Each row is a point on a landscape with many valleys, with its height.
From any point a ball takes the steepest step (drop divided by distance) to one of its 4 nearest points. It stops when none of these is lower. Distance is the straight distance between rows; heights are no part of it.
Keva: [121 118 143 147 116  92 160  97 132 169 114 106 130 178 139 160 155 111
 136 158 123 155 166 120 120 118  55 137 155 102]  (h 184)
sazu: [128 110  87 137 143 139 116 161 108 117 134 104 134  76 137 136 149 141
  94 118 133 138  92 156 144 158 145 120 125 158]  (h 182)
Gur: [126 104  77 175 196 168 136 173 163 119 135 141 122  91 161 143 159 157
 115 134 109  58  68 111 147 164 163 117 140 165]  (h 665)
rane: [134 104  90 158 213 164 147 169 180 108 132 169 115 110 146 120 138 147
 142 151 102  22  69  91 154 143 171 135 147 158]  (h 737)
Dube: [118 125 167 163 129 113 167 108 127 142 132 153 116 171 119 141 135 126
 181 157 132  85 156 101 117  88 127 147 111  95]  (h 283)
lados: [119 142 164 116 144 135 126 123 124  96 142 178 110 174 100 110 103 111
 191 115 104  74 144 101 141  78 193 133 113 112]  (h 518)
gol: [137 114 147 179 137 105 190  99 156 173 115 158 120 208 146 154 149 105
 165 167 103  89 157  83 124 100  80 135 151 104]  (h 176)
dibom: [131 125 110  95 115 142 108 135 116 123 135 127 139  84  98  89 117 132
  99 102 145 143  99 158 133 142 150 128 113 133]  (h 183)
Muza: [123 147 172 142 100 108 165  96 115 119 119 150 103 179 110 147 110 132
 197 138 128 100 202 107 114  69 137 129  99  90]  (h 256)
las: [135 133 149 132  77 105 103 115 103 131 100  60 131 114 127 149 138 148
  94 117 159 213 160 162  90 140  47 113 130 118]  (h 410)
fal: [126 120 106  57 156 169  88 151 146 106 165 168 122 129 121  71 100  75
 138 122 124  88  70 116 151 149 198 116 125 129]  (h 549)
toz: [131 153 143  26 100 139  79 141 124 110 130 144 139 101 116  58  66  82
 109 123 145 143 107 128 131 152 185 118 120 111]  (h 192)
vipab: [160  95  93 143 171 165 133 168  96  94 161  93 154  43 158 189 123 176
  75 102 132 169  61 134 131 190 150 136 112 185]  (h 386)
Mig: [145 109 111 188 147 111 143 141 146 143 118 111 142 133 185 170 167 137
 121 156 123 130 121 117 137 167  81 139 166 128]  (h 210)
Fino: [134 106  99 132 155 148 117 162 116 106 129 105 140  68 128 138 132 150
  93  98 137 168  95 161 134 170 139 117 116 156]  (h 208)
detet: [103 130 146 141 107 112 159  91 117 145 114 128 124 172 121 162 152 125
 137 151 130 149 177 120 122  91  84 136 135 103]  (h 156)
sisiz: [117 139 133 100 140 141 114 127 120 140 143 146 111 131  94 108 123 115
 139 110 121 112 115 146 144 114 177 133 107 133]  (h 742)
nav: [147 106 100 172 147 121 134 160 107 136 130  60 141 107 160 183 173 135
 100 141 142 193 115 140 121 175  76 128 147 142]  (h 301)
vorel: [120 135 151 172 116  93 183  95 127 149 121 150 109 197 126 158 148 111
 183 159 123  95 175  98 125  79  91 138 111  87]  (h 297)
Feto: [140  98  96 185 161 113 136 146 154 151 117  91 146 113 180 192 181 147
 109 148 122 137 111 111 125 169  93 128 153 144]  (h 143)
kuv: [116 112 108 128 147 159 123 142 140 116 146 149 115 129 128 101 137 137
 134 121 126  81  92 121 154 101 163 126 131 129]  (h 421)
Gufo: [132 175 162  62  64 126  76 109 114 115 119 132 150  89 103  51  80 108
 109  96 146 147 117 154 116 158 158 124 106 117]  (h 177)
Ganid: [ 97 150 157 115 105 120 141 105 117 135 124 133 103 156  96 135 121 137
 163 121 140 118 153 133 115  82 134 142 121 115]  (h 158)
lof: [144  88  82 160 162 152 133 179 117 115 131  81 134  69 172 184 155 165
  91 114 146 180  97 133 126 180 122 125 128 177]  (h 265)
motug: [106 129 151 138 135 133 150 108 122 127 144 156  95 174  96 115 129 128
 184 137 118  78 151 110 116  81 160 135 119 115]  (h 449)
Pezu: [154 111 132 185 126 106 190 112 174 188 110 126 149 206 155 166 164  90
 134 160 107 135 136 106 142 135  50 130 177  94]  (h 125)
Tuvud: [152 113  83 114 155 151 113 176 116  92 156 109 147  46 149 142  95 141
  82 107 147 152  69 148 142 197 166 134 116 162]  (h 91)
tetim: [135 111 100 111 146 140 114 147 116 116 141 120 133  90 127 122 139 134
 101 101 134 138  84 161 153 153 159 108 127 160]  (h 197)
kiter: [139 105  66 179 193 147 134 170 156 113 122 135 126  72 175 172 162 167
 108 139 116  81  75 111 144 179 159 125 135 173]  (h 379)
leki: [ 96 142 149 126 117 125 126 105 126 151 117 121 116 151 101 124 131 144
 131 123 143 139 151 137 115  99 116 127 125 127]  (h 149)
riv: [135 177 171  56  87 111  96 104 121 119 138 152 124 132  89  64  61 122
 136 102 130 135 145 127 122 113 183 126 115 120]  (h 187)
veku: [118 113 124 172 147 136 160 131 149 158 125 151 117 149 140 141 154 145
 152 150 118  71 135 101 125 110 121 132 135 134]  (h 206)
pubi: [179 103  97 133 156 142 117 175  92  94 157  89 161  34 167 156 110 155
  71  88 156 186  69 145 112 194 160 123  94 183]  (h 280)
kud: [138 117 125 174 140  93 156 128 146 169 113  58 158 150 146 170 168 111
 117 145 111 200 136 145 129 162  49 140 165 115]  (h 388)
fone: [155 130 136 180 125 103 182 107 165 186 114 102 159 182 165 182 168 113
 122 143 120 185 147 116 139 132  48 143 162 102]  (h 204)
kezav: [104 163 155 132 118 124 157 111 127 116 136 157  97 183 105 137 112 129
 190 131 112  86 182 118 127  53 147 124 102 105]  (h 281)
Kesu: [105 129 139 122  96 129 116 114 122 124 123 106 131 137  95 129 128 133
 118 117 137 150 159 142 109 103  95 135 126 113]  (h 144)
mub: [132 100  75 166 160 117 130 163 146 126 116  88 138  99 173 185 165 140
 119 136 141 131 102 118 137 171 103 127 144 153]  (h 213)
nadiz: [124 162 140  69  91 129 104 115 129 113 142 145 132 118  87  79  82 107
 121 115 131 155 125 139 113 124 173 120 106 120]  (h 171)
ponuv: [126 106  96 170 185 147 144 156 143 121 142 155 113 129 151 145 154 134
 144 158 112  44  95 101 139 132 119 123 151 145]  (h 587)
Zudap: [128 108  79 112 171 153 108 159 126  95 146 124 124  69 145 114 118 138
 101 121 132 111  60 130 152 173 180 125 110 158]  (h 255)
Tunaf: [121 138 159 165 127 101 201  94 121 138 129 171 103 203 125 156 129 115
 193 167 119  74 181  89 135  72 119 133 115  92]  (h 362)
bevi: [136  96  96 206 189 132 162 157 188 151 119 126 138 113 192 170 168 146
 123 181 107  79  93  77 134 166 108 128 158 134]  (h 222)
Suzop: [ 99 105 124 158 124 131 139 123 130 144 127 141 119 137 129 131 156 126
 133 139 137 106 137 128 137 106  98 144 132 121]  (h 294)
pas: [127 100  73 158 174 150 119 155 122 117 133 106 137  81 158 173 149 154
 103 108 138 134  89 125 144 185 132 125 138 154]  (h 202)
Ral: [110 116 104 115 140 141 113 143 134 117 139 135 116 128 107 100 139 134
 134 115 126  94 122 140 146 117 157 124 120 131]  (h 507)
satip: [106 170 171 106  71 110 128  87 108 138 116 122 116 149  97 140 104 138
 139 116 139 153 195 125  89  80  94 134 104 113]  (h 161)
Vum: [124 135 135  90  93 135 110 109 116 116 132 132 131 119  85  97  99 128
 120 106 140 135 128 141 117 120 153 127 104 126]  (h 160)
nuro: [129 105 102 134 132 120 131 159  99 114 109  81 140  75 152 176 162 148
  93 110 137 196 116 164 120 173  91 125 132 147]  (h 229)
nodag: [122 125 139 123 163 144 145 132 136  93 150 188 109 175 115  86 123 121
 195 136  76  38 117  88 156  79 211 139 116 112]  (h 431)
gofam: [141 152 129  89  60 104 106 118 104 123  99  91 140  82 113 110 108 148
  84  82 155 168 129 167 114 141 118 118 116 131]  (h 349)
Gidi: [126 130 112  93 150 148 114 146 125 110 139 150 126 116 118  71 117 109
 138 111 130 115  88 136 159 124 178 135 130 128]  (h 560)
sodil: [120 123 120  96 162 151 108 138 139 108 160 170 126 143 110  76 114  98
 156 115 118  70  95 114 149 112 219 124 127 123]  (h 452)
Domob: [122 148 154 116 120 130 142 105 119 110 129 148  92 165  99 120 103 130
 181 122  98  95 153 123 132  60 166 123  91 110]  (h 342)
pim: [113 116 123 132 105 121 118 122 106 128 124 107 126 105 118 138 139 154
 110 123 159 151 124 153 121 130 107 126 138 133]  (h 141)
Tedem: [141  87  80 184 181 147 134 185 138 106 135 121 125  62 185 197 174 176
  98 131 119 120  84 107 128 188 135 118 133 174]  (h 456)
giber: [108 131 148 145 143 141 155 115 134 118 128 157 108 169 108 122 146 133
 167 143 124  59 132 110 139  74 151 132 124 118]  (h 425)
tomig: [112  99 119 169 146 123 148 131 144 149 122 135 122 147 146 147 168 125
 130 148 130  87 114 109 129 126  89 142 138 122]  (h 157)
Zire: [ 95 150 152 122  85 112 126 109 102 130 121 122 110 141 109 126 132 132
 127 119 130 142 174 136 105  96 113 127 120 120]  (h 147)
lamod: [119 107 110 155 114 118 130 122 121 144 110  92 134 127 149 160 159 141
 128 151 136 172 139 147 122 130  68 133 145 135]  (h 356)
tapus: [ 89 121 117 127 135 147 126 131 115 127 134 122 118 126 121 125 149 147
 137 117 135 130 132 139 128 103 128 129 130 135]  (h 309)
lok: [121 113 121 173 124 113 161 119 141 164 120 118 120 181 142 171 166 129
 139 168 132 118 155 104 131 102  73 138 152 117]  (h 137)
kul: [138 100  75 178 192 135 149 164 185 131 137 146 128 108 185 168 163 162
 127 159 115  60  89  86 129 170 119 114 156 161]  (h 505)
zabu: [156 119 129 148 111  92 135 127 117 160 100  52 154 127 153 169 166 129
 106 134 120 252 142 177 119 166  36 131 151 109]  (h 474)
tidos: [134 121 100  93 171 163 116 150 139 123 148 157 123 123 117  81 115 100
 131 120 119  90  80 122 154 126 178 135 129 144]  (h 488)
dov: [122  97  96 176 157 121 137 159 134 118 138 113 137 107 154 160 169 140
 111 150 120 139 109 133 135 143 101 130 127 152]  (h 257)
luf: [147 101  87 204 172 125 160 157 178 141 113 114 144 121 193 178 174 133
 108 168 119 108 111  88 132 179  87 109 167 136]  (h 41)
Saguv: [161 126 109  90 132 135 101 161 120 110 142 111 151  59 129 110  93 120
  89 103 147 158  77 158 145 183 167 121 118 153]  (h 216)
Guso: [144 148 140  76  97 132 118 122 120 113 127 131 139  86  98  88 100 128
 108  95 144 155 123 169 116 133 129 116 119 132]  (h 173)
Baf: [111 120 118 146 154 146 136 137 129 129 136 146 119 139 134 122 148 141
 134 137 124  80 117 115 141  97 135 136 128 124]  (h 310)
mik: [127 108 117 179 125 120 163 124 162 152 125 121 125 154 163 148 177 103
 144 167 123  96 128  96 134 122  71 137 147 109]  (h 44)
nivoz: [ 99 146 160 121  71 124 149 108 112 130 118 127 110 155  96 127 122 143
 150 125 119 140 189 116  93  84 115 135  99 116]  (h 148)
kited: [131 131 138  31 129 144  62 152 101 107 146 178 106 110 128  40  53  73
 121 129 145 128  91 110 141 156 199 114 123 107]  (h 575)
Zos: [116 155 159 100  75 116 111 103 108 130 102 121 124 121  99 116 108 153
  99 103 148 161 171 145 108 119 115 131 117 130]  (h 174)
Pir: [154 109 120 196 136 111 171 111 166 188 110 116 161 173 155 166 163 103
 120 153 106 137 126 129 145 145  47 135 184 108]  (h 167)
dos: [113 129 124 145 174 154 138 143 147 108 138 171 103 152 127  94 147 130
 163 127 111  37  99 111 146  98 165 141 137 139]  (h 432)
Rop: [144 139 168  41 105 142  52 153 115  91 126 167 135  80 142  33  62  67
 111 136 167 147 110 133 113 191 185 121 117 101]  (h 264)
Zaz: [164 105  62 152 191 156 115 182 119  87 145 111 145  46 166 171 136 171
  92 106 125 140  75 118 126 179 160 130 115 176]  (h 434)
kelu: [116 181 181  93  98 116 127  87 107 110 116 142 109 156  94 120  76 124
 159 102 117 122 192 133 114  72 153 122  94 127]  (h 209)
Buz: [112 147 160 146 122 109 177  92 121 113 142 161  92 203 110 154 119 128
 194 141 117  65 176  88 130  64 146 134  96  83]  (h 317)
pof: [116 130 140 120 145 145 120 126 130 111 149 175 116 153  99  93 113 127
 179 132 103  65 129 100 142  87 199 122 112 109]  (h 477)
radig: [106 133 142 131  99 130 122  97 107 151 123 103 110 124 115 150 148 134
 125 146 137 169 174 147 113 107  72 131 132 107]  (h 185)
lov: [121 114  99 117 127 141 113 138 117 122 133 128 124 106 113 130 145 139
 115 113 128 124 107 143 141 125 135 123 110 144]  (h 215)
pogu: [161 116 132 187 133 100 181 118 182 200 109 110 177 193 151 173 159 119
 122 163  87 144 128 101 139 152  49 146 186 104]  (h 164)
Zukop: [121 129 151 168 112 119 181  90 137 161 124 134 134 191 140 174 146 106
 160 160 132 123 160  98 114  99  83 140 133 106]  (h 217)
Sol: [118 120 132 156 118  96 133 110 132 157 109  95 122 154 137 175 161 125
 120 141 118 180 152 139 113 134  59 126 137 105]  (h 214)
fava: [121 125 136 135 109 121 112 115 109 127 112 107 138 112 109 137 138 149
 107 125 137 168 155 158 118 118  92 117 131 127]  (h 138)
Kasu: [146 130 110  95  91 134 100 146 109 114 117  84 151  61 112 124 106 143
 100  91 164 168 110 170 116 165 121 110 112 148]  (h 259)
Fezo: [121 179 187  90  53 106  97  70 113 128 105 118 128 124  91 105 104 148
 102  91 149 163 185 141  90 110 106 133 112 130]  (h 305)
zere: [116 147 130  99  87 132 116 108 100 122 111 122 126 109  92 103 113 146
 120 111 147 154 141 149 112 113 130 123 116 130]  (h 151)
fus: [141 104 129 196 150 125 182 131 160 166 130 123 148 167 175 172 152 111
 139 165 114  88 135 103 133 130  80 137 173 120]  (h 112)
lodoz: [132 168 172  72  64 121 101  87 114 117 112 128 130 109  91  89  76 118
 111  95 145 154 164 148 102 115 143 115 105 116]  (h 99)
Tuka: [132 114  89 119 177 166 127 156 149 106 139 162 118 107 118 109 143 118
 122 115 126  56  84 120 163 141 180 132 135 156]  (h 466)
beb: [114 143 129 127 121 143 125 121 127 122 135 138 108 147 112  99 133 129
 164 123 128 102 140 115 133  63 143 138 116 125]  (h 602)
Vek: [153 112 108 138 110 128 111 155  90 102 118  67 153  52 141 163 133 159
  83 104 149 205 108 185 105 166  98 115 123 155]  (h 278)
Pabaf: [127 125 132 124 167 144 134 128 134 113 143 164 100 156 123  92 121 127
 179 123 105  47 113 113 146  88 184 127 128 123]  (h 429)
Reduk: [109 162 165 124 105 123 147  85 114 121 134 142  97 181 103 126 107 128
 178 124 124 119 191 125 121  70 152 132 102 110]  (h 231)
Vuf: [169 147 120  60 107 130  83 147  99 102 142 139 144  58 141  70  70  98
  84 114 156 172  78 155 137 179 174 123 100 121]  (h 178)
duf: [152 133  90  96 108 136 105 158 100 105 137 104 165  55 118  91  99 127
 105 105 146 156  87 161 130 154 152 116 113 143]  (h 207)
Raka: [176 111 152 200 134 110 180 122 204 199 110 124 170 196 150 164 156 115
 134 162 100 109 124 102 142 149  67 120 194 108]  (h 159)
Vav: [144  94 108 186 162 108 154 145 156 169 133 129 142 145 192 173 175 119
 136 180 107  85 104  83 135 150  93 117 165 123]  (h 162)
mader: [118 107 116 124 120 130 117 152 107 116 125  96 140  79 137 145 141 161
 106 102 141 174 116 169 123 158 110 125 132 151]  (h 186)
Vigip: [113 144 154 125  93 110 147  88 124 147 116 125 112 183 108 144 124 130
 147 142 122 149 195 111  98  85  95 139 117 110]  (h 150)
pide: [161 108 107 195 139  91 170 121 165 185 107  79 171 180 154 187 174 117
 113 149 107 174 135 117 142 158  58 132 173 120]  (h 226)
lor: [121  99  78 145 194 143 133 167 137 111 144 132 122  88 168 158 162 157
 101 129 122 108  76 114 144 169 147 140 133 166]  (h 230)
bopud: [122 127 137 137 177 163 140 139 148 109 147 177 109 160 115  94 125 115
 179 144  83  22  92  97 164  88 185 131 125 136]  (h 430)
nafe: [105 138 154 110 105 129 127 106 119 126 135 168  91 167  84 100 113 123
 171 127 113 113 160 123 130  74 157 125  98 115]  (h 419)
Nen: [126 125 143 152 152 148 157 117 134 119 144 170 101 176 112 105 135 115
 195 141  94  36 130 103 139  74 169 133 105 123]  (h 428)
Vuk: [155 108 107 201 158 109 167 149 177 171 126 100 166 167 174 182 166 118
 126 173 109 109 108  82 139 174  62 124 183 136]  (h 152)
takit: [119 101  95 162 175 139 136 152 140 128 126 145 122 114 158 147 168 135
 131 144 128  70 112 119 149 143 124 135 148 136]  (h 341)
Gakom: [114 171 176  82  63 113 112  82 112 120 119 139 114 158  83 104  95 132
 128 103 139 150 203 133  98  85 133 118  98 126]  (h 228)
gop: [132 111 122 164 137 106 163 118 162 158 115 113 130 160 157 173 164 118
 117 160 125 143 133 129 136 144  66 128 167 119]  (h 221)
fuvug: [132 126 125 139 102 126 107 130 109 129 113  95 125 109 127 144 143 150
 112 117 152 171 138 169 119 139  96 126 133 117]  (h 118)
lomev: [128 107 137 185 144 123 177 126 149 161 129 149 135 176 153 148 154 111
 150 167 129  71 133  95 132 105  93 136 133 109]  (h 115)
Maz: [153 117 120 148 111 116 123 140  99 140 102  36 157  96 165 182 145 155
 105 107 136 245 121 152 102 172  54 130 148 131]  (h 535)
fovun: [124 162 151  73 120 149  94 116 129  97 152 177 122 158  89  72  84  96
 155 114 107 117 132 115 135  95 199 112 109 117]  (h 172)
Pelak: [130 119 127 106 171 157 118 142 128 100 160 197 109 168 117  67 107  99
 175 126  94  38  96  95 153  99 222 130 124 123]  (h 433)
Vekoz: [132 118  95 148 182 158 119 149 144 115 147 144 133 124 139 116 151 135
 116 118 117  77  93 127 146 131 159 131 137 148]  (h 350)
gasam: [115 178 177 101  65 101 118  82 114 126 108 128 128 136  90 110  89 139
 112  98 140 153 185 157 104  93 111 128 100 122]  (h 241)
lop: [131 181 179  54  74 122  88 103 134 107 123 143 139 115 109  55  57  98
 108  94 145 160 150 132 125 135 162 132  95 116]  (h 168)
Luru: [112 144 143 105 104 131 125  97 127 116 128 129 132 127  85  99 118 140
 129 116 133 133 146 139 110  90 149 122 118 121]  (h 169)
sukem: [134 124  90 103 150 158 116 146 128 117 149 134 128  87 120  90 119 122
 106 104 129 128  81 147 144 157 173 119 123 157]  (h 227)
tepo: [117 169 169  69  84 119 115  96 112 125 139 137 127 142  86 102  89 135
 142 117 122 148 174 126 103  84 160 127 104 118]  (h 201)
megu: [131 117 113 184 141 100 146 137 130 172 116  93 145 142 166 167 161 118
 120 160 120 162 130 135 132 145  72 131 163 126]  (h 326)
seb: [121 135 150  67 144 145 105 126 128 108 160 179 116 142 104  55  72  73
 160 115 105 105 123 111 146 116 205 127 120 113]  (h 609)
Bog: [110 170 178 130 105 101 140  88 105 131 127 139 113 188  98 143 105 136
 172 130 138 125 216 118  98  60 117 133  86 110]  (h 225)
Biz: [124 139 140 110  96 132  97 125 104 118 117 108 137 107  98 121 126 146
  97 114 139 163 137 160 123 113 111 114 126 125]  (h 145)
delam: [129 152 154 111 130 140 125 114 121 105 152 172 106 172  88 101 100 111
 186 118  85  86 141 110 141  73 200 133  98 108]  (h 483)
mivo: [112 168 168 118 104  89 154  94 120 130 126 161  98 199  99 150  85 135
 195 126 124 106 226 117 121  62 135 140  92 112]  (h 235)
tamel: [113 138 148 159 116 112 163  96 138 147 130 139 119 176 122 162 148 113
 153 154 122 122 176 108 119  95  97 141 132 101]  (h 193)
mon: [108 111 101 163 155 138 147 133 141 134 133 136 116 128 138 152 153 137
 124 145 118  79 122 117 143 121 127 132 139 141]  (h 36)
zik: [132 119 121 162 133 106 148 106 137 183 115  83 125 163 142 167 162 113
 130 148 131 185 163 136 124 131  49 135 155  98]  (h 223)
fova: [135 145 131  67  94 131  86 134 113 106 119 128 144  74 115  51  83 123
 101 102 156 156 104 157 128 156 168 110 102 115]  (h 153)
gaduz: [144 108  99 139 145 137 111 161 102 106 132  68 157  52 145 179 120 162
  76 111 141 180  80 160 126 178 122 111 127 164]  (h 337)
ger: [122 123 103 121 113 132 124 142 117 109 135  99 132  88 115 130 118 144
 103 108 146 152 110 157 135 146 117 117 123 146]  (h 163)
Miteb: [121 153 138  63 108 132  88 125 139 110 148 146 135 130  97  63  77  96
 124 120 119 128 128 129 138 117 182 126 118 116]  (h 320)
Gupo: [110 121 148 170 120 119 177 104 130 146 126 146 117 179 131 145 158 130
 160 160 115  88 149 100 130 104  93 135 149  92]  (h 194)
guro: [136 101  88 153 194 150 133 152 154 115 133 159 114 113 141 124 151 151
 117 140 122  59  80 105 140 143 168 134 150 152]  (h 627)
dapen: [121 121 117 137 103 109 124 116 109 138 114  80 135 115 136 149 154 149
  89 130 147 196 155 164 107 135  66 144 138 117]  (h 188)
vodov: [144 193 185  78  56 110 104  88 126 122 104 130 130 135  69  74  63 125
 119  99 140 147 194 135 100 121 155 113 106 122]  (h 199)
Gori: [111 100 112 165 136 124 142 123 127 147 126 120 132 141 149 165 173 135
 125 160 139 128 131 134 133 127  79 124 142 128]  (h 289)
Kad: [139 140 138  57 126 135  83 136 119 114 154 166 116 138 108  76  78  84
 133 123 125 122 107 125 131 124 198 125 125 117]  (h 588)
guzev: [122 150 158  37 121 134  71 136 113 107 138 156 129 121 107  47  67  85
 130 129 141 145 117 116 137 129 186 108 119 114]  (h 285)
Pizaz: [115 109 108 148 123 124 131 141 123 131 124  89 131 111 154 155 165 141
 113 134 140 161 132 146 121 149  70 129 139 139]  (h 391)
Sedu: [150 111 140 142 110  97 138 108 126 174 100  53 144 156 159 173 164 132
 109 142 127 224 157 155 130 142  41 137 158 109]  (h 395)
Sokab: [121 128 136 145  94 105 135 107 105 159 108  85 133 136 140 154 148 133
 119 134 127 195 153 155 103 121  47 125 142 114]  (h 292)
vid: [123 137 147  93 151 157 109 128 128 108 149 183 111 174  91  81 102  96
 181 125  98  76 111 107 151  88 205 141 111 109]  (h 534)
Fizan: [135 104  93 160 153 130 128 157 127 114 137  95 132  90 160 165 166 165
 115 137 132 158 108 133 132 162 116 131 130 157]  (h 276)
Zure: [148  82  74 175 203 152 142 179 174 101 129 147 110  68 197 191 162 164
  97 147 112  81  72  87 146 179 150 127 146 172]  (h 494)
rut: [122 132 137  82 149 144  99 135 118 117 142 174 110 161 103  77  95  97
 158 110 108  89 110 121 150  98 200 123 123 131]  (h 622)
loza: [119 112  97 139 172 140 134 153 147 127 140 144 120 109 141 134 153 151
 123 119 127  91  87 124 143 138 149 139 139 165]  (h 279)
fove: [119 112 102 109 187 160 129 147 147 112 142 186 124 133 126  91 125 111
 152 121 102  61  80 119 154 117 189 124 136 154]  (h 442)
masam: [142 116 119 154 113 110 128 130 117 163 115  71 138 136 155 170 168 132
 113 147 127 208 145 143 126 146  59 141 163 122]  (h 376)
numeg: [145 102 112 178 161 100 157 141 148 157 123  90 163 136 173 185 161 122
 109 151 109 170 130 115 126 178  48 131 172 125]  (h 360)
sezub: [131 135 130  60 112 138  87 122 120 104 124 142 137 100 102  64  90 106
 105 126 145 152 114 163 138 150 175 128 105 123]  (h 85)
kap: [120 126 108  94 152 135  98 134 137 115 132 145 136 108 105  91 106 127
 114 111 147 122  91 146 138 140 168 123 118 127]  (h 334)
tuku: [119  87  99 196 174 130 142 156 159 146 123 134 119 114 164 164 171 131
 132 167 118  68 103 104 132 153 105 129 155 153]  (h 359)
Fepo: [123 168 169 107  64 102 112  85  98 126  88  95 120 129 115 131 121 156
 100 105 152 191 182 162  84 107  63 127 123 124]  (h 355)
Vafof: [109 127 116 139 111 116 127 112 118 132 119 114 128 126 123 138 149 133
 123 136 131 147 139 148 114 103  88 134 134 138]  (h 154)
Minaz: [104 128 140 144  98 111 134  98 117 157 111 111 113 159 130 163 145 119
 124 140 132 164 168 137 118 110  66 143 142 105]  (h 175)
vol: [121 136 140  44 129 135  88 136 118 112 140 172 130 119 116  58  70  65
 146 130 129 119 104 125 137 149 201 120 120 116]  (h 487)
gase: [128 193 201  73  65 107 131  77 107 117 116 146 117 155  88 122  76 133
 154 104 139 138 212 130  85  84 133 133  89 124]  (h 275)
Danuz: [121 115 118 103 190 177 114 151 128 120 168 193 115 147 126  70 113  96
 147 134  89  51  66  95 158 127 192 127 127 141]  (h 435)
Telo: [171 115  97  96 133 156  96 164 100  98 141 103 160  36 146 110  94 130
  78  97 152 181  56 162 131 201 177 126  96 161]  (h 181)
mir: [126 148 148  96  58 115 101  91  98 120 102  96 134  93 100 138 130 149
  85 103 154 171 166 167  90 126  90 127 129 119]  (h 277)
Kag: [107 143 143 126  90 124 150 114 119 144 127 135 108 162  97 122 139 126
 157 130 126 131 163 123 119  80 116 135 117 124]  (h 165)
suso: [143 153 156  42  93 113  70 141 107 101 113 144 134  90 131  43  48  85
 101 120 157 158 118 121 116 166 164 114 111 109]  (h 233)
deme: [114 184 188  99  80 112 141  77 114 122 127 142  96 185  81 139  88 144
 159 108 122 134 222 119 108  69 134 136  86 128]  (h 219)
Demu: [138 133 113  70 128 150  83 145 109 114 142 150 134  90 128  66  93  93
 119 113 143 132  91 147 146 152 181 113 113 132]  (h 331)
gez: [135  91  94 170 185 126 137 156 149 117 128 118 139 103 165 156 164 143
 114 147 126  83  95 115 144 150 112 128 141 142]  (h 146)
pes: [140 112 103 100 137 148 107 154 114 109 144 131 152  74 123  92 106 119
 100 114 148 146  76 151 129 166 171 116 116 146]  (h 200)
bot: [128  94  83 192 182 130 150 174 161 119 128 131 120 100 181 176 169 168
 119 150 119  83  90  89 137 175 121 124 155 166]  (h 296)
laziz: [146 104 112 197 149 104 164 137 174 184 108 100 163 156 173 183 172 120
 128 156 106 134 112 108 140 165  66 131 180 108]  (h 166)
Gebel: [119 143 157 126  85 115 110  99 107 131 105 115 122 122 111 142 133 150
 116 123 147 161 188 142  87 114  76 126 135 112]  (h 211)
gote: [133 157 174  42  82 124  68 124 124 118 132 157 124 111 106  41  47  84
 117 122 143 148 129 129 117 152 185 127 120  99]  (h 212)
Linos: [172 120 103  78 124 145  91 157 118 102 146 122 162  39 145  88  80  98
  79 108 168 180  77 163 146 199 189 127 109 137]  (h 196)
Peka: [143 121 140 139  99 113 116 127  88 132  99  50 142 115 149 168 144 137
  94 129 136 245 138 167 100 159  45 127 148 123]  (h 537)
zaro: [110 131 122 112 118 139 109 121 123 127 141 132 121 115  99 113 123 142
 109 101 140 133 120 150 118 109 126 119 130 133]  (h 170)
Kup: [114 125 144 145 124 133 146 116 141 135 129 155 102 157 118 127 143 127
 169 135 121  80 142 121 137  79 124 142 119 120]  (h 387)
Bikiz: [124 201 203  78  63  96  95  89 121 132 113 127 124 147  83 116  60 138
 121  88 132 143 227 136  99  81 134 124  93 130]  (h 375)
gat: [138 201 211  78  50  95  98  77 123 135  97 120 135 122  90  84  62 136
 114  82 142 164 183 138 104 119 123 125  91 129]  (h 319)

Call two points neighbours if one is among the 4 nearest of the other. Go from one point of each pair to the other, from neighbour to neighbour, staying as low as possible. Name the highest point that can't be avoided.
fovun, sezub: Miteb
fuvug, luf: Keva
luf, Pezu: laziz
Tuvud, fuvug: Linos
lodoz, sezub: Gufo
fuvug, sezub: nadiz
luf, mon: tomig
mik, luf: Vuk
